A landscape with many peaks, sampled at points; each row gives a point and its height.
A climber steps from a point to the highest of its 2 nearest points, and stops where none of them is higher. Distance is the straight distance between rows; heights are no part of it.
puz: [ 0.75 -2.43 -2.58 -3.15 -1.61 -0.26  0.51 -2.46 -1.20  1.76  0.93  0.74
  0.61 -0.48 -0.29  2.33 -1.27 -2.32  0.44  1.14  0.90 -0.54 -0.21 -0.42
  0.68 -0.42 -0.30 -0.54]  h=3.08
Nalu: [-4.00  0.88 -1.40 -0.35  0.93 -2.84  3.75 -1.13 -4.24 -0.37  0.50  0.29
 -0.90 -0.65 -0.40 -0.76 -3.47 -0.19 -0.19  0.99  1.44 -1.24 -2.50  2.10
 -2.89  2.64  4.08 -1.21]  h=1.85
Fotak: [-0.27  0.06 -2.35  0.29 -1.76  0.35 -2.82  0.52 -0.74  0.81 -2.56  2.44
  0.11 -3.90 -0.05  0.20 -5.23  2.52  0.54 -1.41  0.53 -2.67 -0.97  0.35
  2.39 -1.78  0.73 -1.94]  h=4.89
lil: [ 3.27 -5.86  0.50 -5.28 -1.66  2.72  0.87 -3.88 -3.31  1.87 -0.55  0.84
  1.55  2.47 -0.20  2.97  0.97 -2.62  0.49  0.71  1.11  1.38  2.46 -1.61
  1.82 -2.47 -2.43  0.83]  h=3.72
dumo: [-1.19  4.81  0.62 -0.80  3.90 -3.44  1.33  1.69  1.88 -0.51  1.99  1.53
 -1.59 -1.82 -3.93  1.20 -0.57  0.99  2.97  2.56  1.88  2.74  0.60  0.23
 -1.17 -2.39 -1.56 -2.90]  h=5.65
katem: [-1.34  2.85  4.43 -1.37  2.73  0.38 -1.57  2.12  6.76 -2.99 -1.18  1.73
 -3.72 -4.05  0.64  1.23  5.66  3.68  0.91  2.56 -1.45  2.21  5.17 -5.36
  0.99  1.33 -0.61  1.75]  h=4.13
Nukif: [ 2.30  2.87  1.70 -0.61  0.40  4.76 -3.05  1.76  5.39 -2.64  1.09 -1.99
 -1.51  2.29  4.04  0.00  3.82  0.63  0.41 -2.74 -0.69  5.00  0.96 -1.77
  1.23  0.55  0.26  1.38]  h=0.27
lifur: [ 0.75 -4.72 -1.78  3.11 -3.14  0.97 -1.22  0.83  1.66  1.45 -0.54  0.41
  1.62 -2.79 -0.71  0.83 -2.00  1.66 -0.77 -1.42 -2.11 -5.14  2.93 -3.06
  1.60  0.74  0.08  1.53]  h=2.12
Gub: [ 5.16  2.06  4.29 -2.44  0.03  1.89 -0.96 -1.99  1.50  4.24 -3.11 -0.77
  0.70  3.03  2.27  0.07  1.42 -2.03  0.22 -1.73 -0.87  5.05 -0.18  2.24
  1.64 -0.81 -0.73  1.04]  h=1.08
lumur: [-1.12 -1.99 -1.62 -4.80  1.44 -0.01  1.45 -4.25 -4.10 -1.21 -2.89 -0.43
  0.07  4.32 -2.90  0.60 -2.56 -1.07  0.52 -1.80  3.74  1.70 -1.24  2.34
 -0.62  0.22  1.59 -2.00]  h=2.95
rof: [ 0.59 -2.08 -0.99  1.96  1.15 -3.89  4.20  2.65 -2.51  2.12  2.04  0.54
  0.92 -2.79 -1.70  2.03 -3.08 -0.16 -0.48  1.53  1.02 -5.00  0.59  0.36
 -0.34  1.03 -1.78 -1.92]  h=2.48
mep: [ 0.15 -0.52  2.05  8.63  0.21 -2.07 -2.08  6.34  1.62 -1.96 -0.26 -0.26
 -1.50 -0.45 -0.93 -2.44  2.25  2.75 -3.31 -2.93 -2.62 -5.23  1.81 -1.02
 -1.73  5.06 -1.67  2.37]  h=4.75
Numi: [ 1.42 -2.67 -0.58  4.40  0.07 -1.58  1.92  3.44 -2.69  4.34 -0.60 -0.20
  1.20 -4.14  0.77  0.27 -4.30  2.28 -2.39 -1.06 -0.76 -6.36  2.11 -0.34
  1.62  0.15 -0.33 -0.76]  h=3.33
gizug: [-1.24  1.88 -0.32  5.19 -0.87 -1.93 -1.05  3.88 -0.81  1.89  0.42  1.61
 -0.51 -3.94  2.45 -3.00 -2.72  1.86 -1.42 -0.95 -2.05 -3.57 -0.30  0.63
  0.17 -0.46  0.61  0.31]  h=3.04
kob: [ 0.83 -2.58  0.54 -4.50  1.46 -0.47  4.15 -1.07 -0.06 -1.81  1.17 -1.09
  0.36  3.76 -1.76  1.65  1.61 -2.07  1.42  4.27  0.46 -0.68  2.63 -3.01
 -1.33 -4.41  0.29 -1.61]  h=3.83
Kun: [ 0.34 -2.49 -0.19  1.50 -1.39 -1.24 -3.58  2.98  6.13 -3.09 -0.05  1.86
 -0.46 -0.09 -2.20 -0.77  2.28  2.19  0.21 -2.52 -1.98 -3.32  2.06 -3.31
 -1.30  3.79  1.14  1.44]  h=6.05
Tisu: [ 1.77 -1.10  0.46  5.56  1.13 -2.31  1.99  4.79 -3.55  3.51 -1.02  0.39
  1.12 -3.22 -0.47  1.53 -2.55  0.89 -2.30 -0.31 -0.78 -6.02  3.16 -0.23
  2.96  2.32 -1.93 -1.04]  h=3.69
Saf: [-2.20  4.36  1.93  5.55  2.72 -4.04 -0.05  5.32 -4.50  2.18  0.16  2.34
 -0.41 -4.93  1.12 -1.15 -2.11  1.04 -2.05  0.76 -0.34 -1.83 -1.00  2.61
  0.15  0.25 -1.19 -0.97]  h=3.92
fakan: [-1.39 -1.25 -0.18  2.31 -0.91  0.06 -4.11  2.54  6.19 -4.19  1.26  1.53
 -1.63  0.51 -0.88 -0.19  0.11  2.84  0.02 -4.24 -0.40 -3.19  0.76 -1.69
 -2.26  2.49  0.37  0.52]  h=6.48
vipe: [ 0.39 -2.34 -1.02  0.89  2.90 -4.26  5.51  2.82 -1.85  0.55  2.92 -0.33
  1.41 -0.37 -3.41  0.96 -1.20  0.18  0.40  2.04  0.91 -3.56 -1.07  1.23
 -2.47  0.67 -1.12 -2.02]  h=2.77
mil: [-1.30  3.17  0.75  0.48  1.66 -2.27  3.65  0.46  0.67 -0.86  4.07 -0.16
 -0.92 -0.83 -3.03 -0.61  2.33 -0.50  1.13  5.20  0.28  0.18 -0.60  0.94
 -2.20 -1.90 -1.18 -0.55]  h=0.97
regum: [ 3.52  2.15  2.69 -1.45 -1.30  2.50 -2.01 -1.36 -0.40  3.76 -2.85 -0.25
  1.31  2.18  1.81 -1.82  0.52 -2.09  0.16 -3.51  0.07  4.63 -1.94  3.57
  1.70 -0.11  0.31  0.76]  h=0.93
gole: [-1.05  3.91  0.98  5.57  1.46 -2.75  0.03  5.58 -0.96  1.65  1.91  2.29
 -0.98 -5.01  0.49 -1.55  0.19  1.09 -1.32  1.17 -0.32 -2.07 -0.17  1.29
  0.73  1.03 -3.30 -0.33]  h=4.36
napun: [ 1.63 -1.07  0.51  3.36 -0.59 -1.65  1.25  3.17  1.30  2.49 -0.02  2.27
  1.74 -3.43 -1.84  0.64  0.80 -0.03  0.09  1.08 -1.13 -3.92  4.09 -2.22
  1.89  3.33 -2.41  1.22]  h=2.00
gadu: [ 0.09  2.49  0.18  3.30 -0.71 -0.42 -0.88  4.73  3.76 -0.12  1.38  1.45
 -0.36 -3.77  0.20 -2.16  4.60  1.46 -0.81  1.23 -1.04 -1.98  1.78 -1.59
  0.70  2.97 -3.22  2.65]  h=5.21
Mifa: [-0.62  0.15 -1.32  3.15 -2.95 -0.83 -0.37  1.54 -1.06  2.45  0.66  0.57
  0.27 -3.61  2.76 -1.72 -3.49  1.52 -1.99  0.07 -2.25 -3.98 -0.90 -0.37
 -0.11 -0.82  2.35  0.29]  h=2.71
mur: [ 0.91 -6.87 -1.49 -3.23 -0.45  2.99 -0.50 -4.76 -6.02  2.68 -2.43 -0.56
  3.13  0.92 -0.57  1.94 -2.18  0.07 -2.74  0.07  3.15  0.16 -0.62  1.24
  1.82 -0.65 -1.69 -1.44]  h=2.15
tup: [ 1.32  2.97  0.02 -1.13 -0.57  3.47 -3.76  0.96  3.65 -1.96  0.38 -0.50
 -0.39  2.61  3.67 -0.55  1.39  0.28  0.60 -3.43 -0.22  3.75 -0.26 -0.41
  2.38  0.18 -0.74  1.72]  h=0.43
puruf: [-0.11  4.35  1.47 -0.80  0.10 -0.91  1.60 -0.94  2.44 -0.81  2.79  0.09
 -2.50 -1.53  0.36  1.30  2.82 -1.50  0.91  5.55 -0.05  2.21 -0.51  0.49
 -0.40 -1.33 -1.22  0.71]  h=0.76
Gozu: [-1.88  0.26 -0.56 -1.41 -2.02  1.56 -3.04 -2.96 -5.35  0.70 -4.20  0.59
  0.44 -0.62  1.20 -1.13 -5.11  1.05 -0.61 -2.16  1.11  2.91 -2.69  2.99
  2.33 -0.47  2.86 -1.15]  h=3.97
sala: [-0.76  2.74 -0.61  1.96 -2.42  1.47 -3.04  1.15  0.53 -1.14  1.96 -0.57
 -0.60 -1.63  5.18 -2.37 -1.35  0.64 -1.14 -3.18 -2.15  1.50 -3.58  1.02
  0.25 -0.01  2.46  1.41]  h=7.72
ruv: [ 0.37  2.27 -0.06 -1.89 -0.78 -0.51 -1.66  0.85  4.68 -0.01  0.58  2.82
  0.06 -2.63  0.95  1.43  1.69 -0.14  1.86  1.78 -1.01  0.42  2.19 -3.23
  2.16 -0.23 -1.68  0.74]  h=3.62
Ton: [-3.52 -1.49 -2.19 -1.38  1.08 -2.07  3.94 -3.20 -4.92 -1.36 -0.37 -1.14
 -0.45  2.12 -1.05  0.49 -2.83 -0.49 -1.13 -1.12  1.37 -1.28 -3.03  2.31
 -3.27  2.21  4.46 -1.88]  h=2.10
muzum: [ 0.15 -1.42 -1.55  0.79 -4.30  2.26 -2.18 -1.16 -0.76  0.96  0.40 -0.52
  1.31 -0.32  2.47 -0.66 -1.23 -0.79 -0.79 -1.34 -1.67 -0.53 -1.46  0.22
  1.29 -0.10  1.36  1.64]  h=7.27
mabe: [ 0.18  2.86 -0.19  3.41 -0.40 -1.31  0.10  4.36  1.54  2.03  1.90  2.35
 -0.07 -5.19 -0.20 -2.04  2.39  0.46 -0.50  1.97 -1.13 -0.75  0.55  0.27
 -0.01  1.39 -3.44  1.62]  h=4.80
zize: [-2.81 -2.95 -3.57 -1.36  1.57 -2.09  4.61 -3.32 -3.15 -2.34 -0.37 -3.43
  0.77  3.21 -0.90 -1.70 -0.35 -0.34  0.04 -1.25  1.74 -0.87 -2.57  0.80
 -3.96  2.32  3.54 -1.04]  h=2.35
Dapo: [-0.81 -0.96 -0.54  2.56 -2.86  3.23 -3.15  1.02  4.15 -3.86  2.55 -0.38
 -1.82  3.97  4.03  0.11  0.72  0.69 -1.04 -4.20 -0.33 -0.95 -1.49  0.26
 -2.21  2.74  1.00  2.34]  h=5.27
mag: [-1.95  4.45  1.49 -0.62  4.28 -1.00  2.20 -2.48  0.99 -2.80  1.89 -3.12
 -1.68  2.01 -3.00  0.91  0.91 -1.54  2.35  3.75 -0.42  4.98 -0.62  0.96
 -2.30 -3.06  0.75 -1.86]  h=6.18
suvib: [-1.38 -3.74 -1.76 -0.69 -2.09  0.47  1.27 -3.30 -5.83  3.17 -0.76 -1.81
  1.00 -2.01  1.97  0.92 -4.50  0.97 -2.65 -0.28 -0.12 -2.35 -1.89  1.02
  0.21 -0.13  2.56 -0.94]  h=2.26
kadeg: [ 0.59 -5.47 -2.75 -2.44 -0.57 -0.26  2.73 -2.59 -3.27  1.29  1.24  0.15
  1.78 -0.57 -0.53  2.76 -2.75 -0.62 -0.43  0.73  1.56 -1.83 -0.28  0.24
  0.40  0.14 -0.42 -1.70]  h=2.83
Zot: [-0.13  1.73 -0.68  2.56 -2.48  2.71 -2.34  2.35  4.33 -3.74  3.04 -1.10
 -0.68  1.01  4.96 -2.12  2.49  0.58 -0.24 -2.44 -0.97  0.80 -1.46 -0.61
 -0.88  1.57 -0.12  1.89]  h=5.73
Dur: [ 1.13 -0.52  0.82  7.79  0.13 -1.72 -1.79  4.84  0.53  0.13 -0.39  0.01
  0.53 -1.92 -1.28 -1.81  2.13  1.68 -2.83 -1.37 -2.46 -5.63  2.65 -1.61
  0.85  4.61 -2.53  2.21]  h=4.43
lave: [ 0.45  2.86 -0.22 -2.77  1.76 -1.70 -1.32  0.31  2.23 -0.11  1.04  2.45
 -1.04 -2.63 -2.45  2.66 -0.85 -0.52  3.03  1.61  0.81  2.08  0.95 -0.31
  0.99 -2.51 -1.28 -1.68]  h=6.15
Liri: [ 0.50 -0.54  0.66 -4.76  2.16  0.60  0.62 -4.50 -3.90  1.70 -4.00 -0.18
  0.31  5.57 -3.52  0.66 -1.00 -2.41  0.48 -1.04  2.99  3.73 -0.78  3.25
 -0.88 -0.63  0.34 -1.77]  h=3.21
kab: [-0.88  3.82  0.15  0.65 -2.94  1.03 -1.57 -1.01 -1.81  0.89  1.22 -1.06
  0.52 -0.52  4.03 -1.81 -0.65 -1.90 -0.69 -1.08 -2.44  2.60 -4.15  1.94
  1.45  0.67  2.73  1.47]  h=8.53
mudo: [ 2.82  1.30  2.13  0.35 -1.45  3.44 -3.49  0.11  1.02  1.88 -2.14 -0.76
  1.65  3.90  2.44 -2.49 -0.47  0.16  0.00 -5.58  0.28  3.86 -3.50  3.23
  1.37 -0.71  0.30  1.81]  h=0.77
vave: [ 2.09 -2.89 -0.35 -0.01 -3.97  3.33 -4.55 -0.27  3.17 -1.38 -0.59 -0.43
  0.91  4.49  1.79  0.23  1.92  0.04  0.17 -3.53 -0.37  0.14 -0.02 -2.57
  0.74  0.52 -0.24  3.87]  h=4.62
zubu: [ 1.51 -2.08 -0.85  1.94 -3.59  3.41 -4.07  0.18  2.47 -1.96  0.93 -0.90
 -0.60  3.98  3.58 -0.42  0.20 -0.93 -0.40 -3.87 -0.29 -1.47 -2.14 -0.69
 -0.28  0.02  0.52  3.23]  h=4.90
lafu: [-1.26  0.78 -0.09 -2.79  0.04  1.76 -2.56 -3.52 -5.31  1.32 -4.72  0.94
  1.10  1.07 -0.82  0.48 -3.28 -0.17 -0.27 -1.54  2.82  4.39 -2.32  3.30
  1.70  0.49  0.70 -1.65]  h=3.67
lep: [-2.80  3.24 -0.75  2.20  1.77 -4.16  3.15  2.24 -1.45  1.11  3.08  1.77
 -0.13 -2.71 -2.10 -1.39 -1.10 -1.08 -0.26  3.36  0.79 -1.36 -2.48  2.44
 -1.89  0.78 -0.82 -1.69]  h=1.36
Fot: [-0.33  0.62 -2.05 -0.18  0.17 -1.46 -2.77  1.84  0.39  1.79 -1.24  3.88
  0.79 -4.21 -1.72  0.60 -3.81  1.10  1.66 -0.72  0.39 -1.88  0.77  0.06
  1.95 -1.35 -0.50 -1.87]  h=5.32
rokon: [-0.47  2.58  0.25  1.54  0.52 -3.56  4.11  2.20  0.03  0.96  3.56  0.99
 -0.38 -2.39 -3.03 -0.41  0.58 -0.27  0.52  4.63  1.45 -1.62 -0.17  1.22
 -1.99  0.00 -2.37 -0.48]  h=1.16
Div: [-2.23  2.62 -0.08  4.05 -2.78 -0.28 -2.70  2.37  0.94 -1.86  2.77 -0.13
 -1.46 -2.82  5.92 -3.64 -1.42  2.27 -1.40 -1.60 -2.81 -0.71 -3.31  1.28
 -0.87 -0.11  2.65  1.27]  h=7.04
foni: [ 0.72  0.72 -0.47 -0.35 -2.86  1.58 -1.05 -1.95 -3.45  2.48 -0.75 -0.53
  1.43  1.14  2.57 -0.92 -2.14 -2.10 -1.05 -1.73 -1.31  1.99 -3.57  1.74
  1.58  1.08  1.51  1.02]  h=7.88
muba: [ 1.24  1.86 -0.61  0.05 -2.22  3.10 -4.50  0.52  1.94 -0.75 -1.10 -0.14
  0.19  1.66  3.26 -0.91 -0.80  0.03  0.89 -4.76  0.23  3.27 -2.59  0.85
  1.91 -1.17  0.52  1.75]  h=0.60
nuvuz: [ 3.36 -4.12  1.97 -3.57 -2.29  2.69 -1.75 -2.57 -0.80  1.79 -1.90  1.20
  1.08  2.50  1.13  1.51  2.31 -1.92  0.35  0.39  0.00  1.95  3.49 -3.68
  3.17 -1.95 -1.31  2.81]  h=4.03
gepeg: [-0.37  3.24 -1.56 -1.37 -0.07 -1.58 -1.99  1.35  2.39  0.90 -0.56  4.09
 -0.13 -4.61 -1.38  1.94 -2.51  0.18  2.97  0.18  0.55  0.63  0.99 -0.35
  1.66 -1.34 -1.24 -1.42]  h=5.74
Fetaz: [-0.96  3.92  2.55  0.81  5.53 -2.89  1.84  3.53  2.59 -1.40  1.61  1.15
 -2.19 -2.19 -4.54  1.39  2.67  1.59  2.86  4.12  1.93  1.78  2.40 -0.37
 -1.26 -4.32 -3.00 -1.37]  h=5.19
Bub: [ 0.44 -4.88 -2.50  0.67 -3.78  2.21 -2.92 -0.60  0.26  1.43 -1.97  0.81
  1.12 -2.10 -0.17  0.68 -2.44  1.52 -0.26 -2.37 -0.29 -3.37  0.85 -2.57
  1.24 -1.29 -0.26  0.65]  h=2.38
kubes: [ 0.85 -3.27 -0.19  3.15 -2.41 -1.24 -0.65  2.23  3.45  1.57 -0.90  1.21
  1.85 -2.48 -1.68 -0.44  0.73  0.92 -0.14 -0.26 -2.56 -4.60  3.22 -2.99
  1.51  2.50 -0.93  2.29]  h=1.92
Vubib: [-1.84  1.50 -0.06 -0.80  0.24 -1.14  3.64 -3.62 -3.66 -0.70  0.58 -2.53
  0.26  4.73 -0.89 -1.03 -0.27 -3.84  0.27  0.33  0.45  1.60 -2.13  2.87
 -3.39  2.57  3.17 -1.46]  h=1.91
lovaf: [ 1.95 -6.04 -1.31 -6.49  1.14  0.41  2.29 -3.39 -2.87 -1.49 -0.15 -1.19
  2.15  4.17 -2.94  2.59  0.01 -1.85  0.62  0.24  2.67  0.21  1.02 -0.71
 -1.14 -3.16 -0.79 -1.71]  h=4.52
Pezet: [-1.63  2.61  0.71  3.05  1.56 -3.74  0.92  3.86 -4.04  3.20 -0.46  1.65
 -1.11 -4.77  0.75 -0.97 -3.63  1.51 -1.51  0.04 -1.04 -3.05 -0.12  1.77
  0.10  0.01  1.25 -1.34]  h=3.50
fesu: [-1.93  0.96  0.35  6.40 -0.26 -1.15 -1.99  5.04  3.81 -3.72  1.76  0.93
 -2.93 -1.38  3.00 -2.56  0.12  3.19 -2.26 -2.71 -0.91 -4.54 -0.45  0.49
 -3.54  3.20 -0.46  0.85]  h=5.72
tibi: [-0.04 -7.35 -1.53 -4.48  0.96  1.42  0.69 -5.60 -5.98 -0.09 -2.15 -0.98
  1.82  3.15 -1.59  1.20 -1.50 -0.09 -1.84 -1.40  3.99  0.30 -1.86  2.64
 -0.92  0.45 -1.62 -1.85]  h=2.42
lipad: [-0.37 -1.81 -3.25 -3.72  2.12 -0.22  4.05 -2.88 -0.32 -3.08 -2.54 -5.12
  1.32  4.92 -1.70 -2.66  3.60 -0.47  0.29 -1.36 -0.47  0.68 -0.01 -1.41
 -2.03 -0.55  2.59 -1.34]  h=5.68
Dasa: [ 3.87 -2.23  1.42 -2.38 -3.01  3.51 -3.69 -1.52  2.03  0.43 -2.27  0.31
  1.07  3.61  1.58  0.61  3.11 -1.21 -0.27 -1.00 -0.38  1.49  2.33 -3.42
  2.64 -0.62 -0.67  3.90]  h=4.30
vaf: [-0.13 -0.41 -0.24 -2.67  2.86 -1.02  5.50 -0.06  1.06 -2.58  1.27 -3.09
  0.51  3.56 -3.15 -0.97  2.12 -0.75  1.51  4.31 -0.14 -0.24  0.14 -1.73
 -2.18 -4.24  1.16 -1.85]  h=3.49
kire: [ 4.22  3.29  5.40 -2.76  1.65  1.71 -0.37 -2.20  1.46  2.89 -2.45 -0.13
 -0.13  3.52  2.21  2.53  2.00 -3.00  0.59  0.64 -1.19  5.53  0.18  0.84
  1.54 -2.51 -0.62  0.78]  h=1.22
vanib: [ 0.93 -0.80  0.08 -4.49  0.93  2.05 -1.30 -4.01 -4.73  1.90 -4.79  0.91
  1.52  3.31 -2.55  0.80 -2.36 -1.12  0.28 -1.02  3.56  4.81 -1.10  4.48
  1.19  0.21 -0.73 -1.63]  h=3.43
gadav: [ 0.64  0.36 -1.31 -1.64 -2.17  0.13 -0.57 -0.61  1.11  1.45  0.80  1.74
  0.70 -1.14  0.71  1.48  0.02 -1.65  1.84  1.78 -0.49  0.49  1.48 -1.93
  1.74 -1.14 -0.89  0.57]  h=3.35
dobu: [-1.52 -0.08  2.53  7.54  1.83 -2.16 -1.78  5.60  3.03 -3.63  0.73  0.86
 -3.27 -0.36 -0.28 -2.26  2.79  3.30 -3.93 -3.48 -1.21 -4.85  1.15  0.80
 -4.14  5.80 -1.54  0.70]  h=5.15
bosi: [ 0.27  4.35  2.93 -0.15  1.84  5.41 -1.76  1.11  5.61 -3.61  1.78 -2.87
 -3.17 -0.41  5.09 -0.20  5.44  1.58  0.28  0.76 -1.31  5.51  1.84 -1.84
  2.17  1.19  0.05  1.90]  h=0.26
kagav: [-1.93  1.14 -1.07  5.30 -2.34  0.45 -2.42  3.43  4.08 -2.46  3.56 -0.52
 -1.69 -1.65  4.03 -3.40  0.58  1.82 -1.12 -1.87 -1.58 -2.37 -1.83 -0.08
 -1.62  1.44  0.64  1.48]  h=6.36
digi: [-0.81  3.19  0.40 -1.66 -1.18 -0.73  2.64 -3.04 -2.19  0.78  1.26 -1.54
  0.35  2.84 -0.42  0.14  0.06 -4.52  1.25  1.64 -0.07  2.90 -2.31  2.37
 -1.26  0.57  1.98 -1.01]  h=1.74
sova: [ 2.50 -4.74  0.65 -6.27  2.76  0.84  2.57 -3.75 -3.21 -1.41 -2.30 -2.64
  1.18  7.05 -2.84  0.48  1.60 -1.79  0.01 -0.89  2.46  1.81  1.09  0.29
 -1.56 -2.58  0.24 -1.88]  h=4.92
Vaze: [-1.25  3.64  4.71  0.39  5.21 -0.35 -1.19  1.63  5.16 -1.23  0.21  1.64
 -3.65 -5.31  0.73  2.18  4.64  3.43  2.08  3.48  0.16  3.56  4.03 -2.67
  0.03 -0.89 -2.29  1.14]  h=4.47
lor: [-0.09  2.27  2.67 -1.84  0.82 -0.02 -1.26  1.20  6.17 -1.62 -0.52  1.94
 -1.42 -2.83  0.78  1.61  4.04  1.53  1.92  2.24 -1.32  1.29  3.84 -4.68
  1.52  0.63 -0.69  1.60]  h=3.88
dizun: [-2.09  4.27  3.68  0.48  5.68 -0.05  0.57 -2.28  2.39 -1.96  3.06 -1.48
 -3.79 -1.30 -1.66  1.56  2.15 -0.15  2.60  4.88 -0.61  5.43  0.15  0.67
 -1.81 -3.70  0.96 -0.57]  h=5.69
Deduk: [ 0.91 -5.43 -2.28 -0.79 -3.69  3.12 -3.41 -2.61 -2.36  1.18 -2.36  1.29
  2.37 -1.29 -0.62  0.34 -2.75  1.44 -1.16 -1.12  0.64 -1.79  0.41 -0.71
  2.34 -2.09 -0.75  0.21]  h=2.63
fati: [ 2.26  2.25  2.58 -2.89  0.11  1.20 -0.50 -2.54  1.21  1.74 -0.44 -0.43
 -0.46  2.66  2.09  3.15  2.06 -3.05  1.71  2.89 -1.07  4.12  0.86 -0.28
  2.17 -1.93 -0.88  1.07]  h=1.37
kep: [ 0.23 -1.10 -1.63 -1.52  2.29 -2.67  6.20  1.32  0.32 -1.74  3.17 -1.78
  1.46  1.58 -4.41 -1.00  0.86 -0.27  1.15  3.00  1.54 -2.29 -0.69 -0.37
 -2.49 -1.40 -0.48 -2.37]  h=3.13
kuno: [-0.96  3.99  3.91  0.39  5.12 -1.83  0.06  2.16  3.32 -1.12  1.19  2.46
 -3.31 -4.11 -2.44  2.99  3.47  1.62  3.22  4.36  1.29  2.36  4.06 -1.29
 -0.65 -2.99 -2.77  0.24]  h=4.83
siso: [-0.65  3.72  3.35 -0.19  0.84  1.26  0.81 -1.60  3.65 -0.82  2.15  0.23
 -2.88 -1.82  1.99  1.97  4.17 -0.91  0.45  5.79 -0.47  2.53  0.62 -1.25
  1.00 -1.18 -1.04  2.77]  h=0.61
zom: [-1.26 -4.42 -2.26 -1.94 -0.67 -0.35  2.65 -4.20 -6.08  2.13 -0.20 -1.62
  1.34 -0.46  0.16  1.91 -3.35 -0.94 -2.47 -0.50  2.01 -1.70 -2.08  1.55
 -0.86  1.19  1.79 -1.69]  h=2.52
maz: [-2.14 -1.24 -2.31 -1.10  0.84 -0.25  4.17 -3.35 -3.84 -1.83 -1.37 -4.03
  0.55  6.30 -1.55 -2.40  1.28 -2.84  0.32 -2.09  1.95  0.29 -2.26  1.51
 -3.80  3.03  3.40 -1.20]  h=2.13
Nibak: [-0.64 -1.46 -1.20  3.08 -2.58  1.15 -3.67  1.33  3.84 -1.94 -0.07  1.27
 -1.17 -0.38  0.92 -0.45 -1.32  2.34 -0.16 -3.50 -1.58 -3.27 -0.34 -1.19
 -0.72  0.51  0.52  1.46]  h=6.22
bonut: [-1.03 -4.71 -2.79 -4.12  2.00 -0.47  1.69 -4.77 -5.00 -1.93 -2.31 -1.73
  0.71  4.00 -1.58  0.41 -1.60  0.18 -0.43 -2.23  3.84 -0.07 -2.88  2.54
 -2.63  1.47  1.25 -2.21]  h=2.70
Vipaz: [ 0.13  0.11 -2.25  1.84 -3.85  0.96 -2.29  0.67  2.58  0.33  0.77  0.57
 -0.03 -1.22  2.72 -0.66 -0.37  0.21 -0.24 -0.68 -1.49 -0.99 -0.65 -1.93
  1.01  0.45  0.82  1.43]  h=6.76
Vanu: [-3.10  3.93 -0.41 -1.13  3.25 -0.26  3.94 -1.70 -0.06 -2.66  0.05 -4.63
 -0.68  3.57 -3.67 -2.09  1.42 -1.75  1.85  2.11 -0.90  3.81  0.02  0.87
 -2.87 -1.34  3.09 -2.44]  h=6.72
gevin: [ 1.69 -5.99 -1.01 -4.47  0.69 -1.28  4.29 -1.61 -0.83 -1.53  1.81 -0.36
  0.89  1.91 -2.24  2.45  0.45 -0.73  2.00  1.94  1.76 -1.10  1.98 -2.14
 -1.28 -3.27 -0.28 -1.41]  h=4.14
lino: [-3.34  2.08 -1.17  0.07  2.46 -4.02  2.63  0.52 -2.52  0.25  2.10  0.40
 -0.46 -1.72 -1.87 -0.87 -3.11 -0.21  0.49  1.39  0.44 -0.50 -2.40  2.51
 -2.38  1.05  2.05 -2.30]  h=1.61
muza: [ 1.74 -3.01  0.29 -5.34 -0.82  2.74 -2.53 -3.61 -3.98  1.27 -4.09  2.12
  2.21  2.46 -1.76  1.19 -1.42 -0.58  0.04 -0.19  2.53  3.32  0.38  1.84
  3.09 -2.16 -1.68 -1.18]  h=3.16
Nusod: [ 1.59  0.37  0.47  8.03 -0.12 -1.95 -0.16  5.28 -2.12  2.17 -1.52  0.09
  0.01 -3.12 -0.62 -0.59 -0.31  0.94 -2.83 -0.68 -1.89 -5.49  3.25 -1.56
  2.12  2.20 -2.44  0.52]  h=4.07
Meded: [ 1.29 -3.82 -1.53 -3.08 -2.95  3.85 -3.35 -2.52 -2.09  2.08 -3.25  2.05
  2.29  1.24 -0.18  0.72 -2.42  0.14  0.24 -0.85  1.46  1.30  0.20 -0.09
  3.42 -2.63 -1.88 -0.07]  h=2.90
Fika: [-1.35 -0.63 -1.60  0.06 -2.75  2.34 -4.35 -1.11 -2.15 -0.15 -3.06  0.98
  0.59 -1.37  0.92 -1.09 -5.45  2.34 -0.59 -2.91  0.76  0.55 -2.40  1.07
  2.29 -2.86  1.76 -0.47]  h=4.38
gem: [ 1.68  2.60  2.88 -2.13  0.60 -0.19  2.00 -2.56 -0.96  2.00  0.41 -2.31
 -0.05  4.97  0.41  1.55  1.70 -4.77  0.77  2.29 -0.86  3.71 -0.67  1.45
 -0.13 -1.20  0.07 -0.59]  h=1.55
tude: [ 0.12  4.58  3.38 -0.26  0.94  3.07 -0.41 -0.63  4.71 -1.27  1.99 -1.36
 -2.63 -1.77  3.92  1.03  5.40 -0.05 -0.22  3.54 -2.19  4.50  0.69 -1.00
  1.84  0.37 -0.57  1.70]  h=0.45
nat: [-0.73 -0.82 -1.58  0.28 -2.00 -0.91  1.83 -1.01 -3.41  3.27  0.95 -0.33
  0.81 -3.01  1.55  0.38 -3.99 -0.19 -0.90  0.81 -1.44 -2.78 -1.87  1.24
  0.04  0.22  2.38 -1.00]  h=2.34
seze: [-1.79  1.01 -1.91 -2.73  2.20 -0.23  5.30 -2.20  0.88 -2.78 -0.51 -5.11
  1.14  4.17 -2.41 -3.96  2.51 -0.89  0.29  0.83 -1.34  1.35 -0.16 -0.65
 -2.62  0.04  2.90 -2.13]  h=6.14
Zeku: [ 1.12 -2.12 -1.13  2.90 -0.52 -2.46  2.16  2.66 -0.18  3.46  1.43  2.24
  1.56 -3.93 -1.13  1.28 -1.06 -0.03 -0.03  1.30 -0.52 -4.43  1.67 -0.97
  0.75  1.38 -1.73  0.39]  h=2.21
fipos: [-0.30  0.66 -0.28  2.01 -2.00  0.00 -2.33  2.81  5.60 -1.49  0.61  1.13
 -0.06 -2.46 -0.44 -1.20  3.26  1.83  0.73 -0.77 -1.80 -2.09  2.39 -3.27
  0.09  2.69 -1.19  2.25]  h=5.64
fafot: [ 0.53 -3.24 -1.44 -4.97  2.89 -0.09  3.05 -3.97 -2.04 -2.24 -2.26 -3.66
  1.72  6.78 -3.07 -1.73  1.87 -1.77  0.16 -1.30  0.67  1.59 -0.18 -0.31
 -1.67 -1.07  1.38 -2.06]  h=5.29

Call two points neighbours if one is among the 2 nearest of the other. Go from one point of each pair to the other, from neighbour to neighbour, staying as high as possible. Name the lowest point that can't be avoided.
zize, lave -> puruf
Vanu, kab -> lil
kab, fakan -> Nibak
lave, Vanu -> suvib

For each start below, name the point where the climber stops.
napun -> Vanu
Nusod -> kab
Dasa -> kab
muba -> zize
kob -> Vanu
puz -> lave
gizug -> fakan
bonut -> lave
siso -> zize
kubes -> lave
mur -> lave
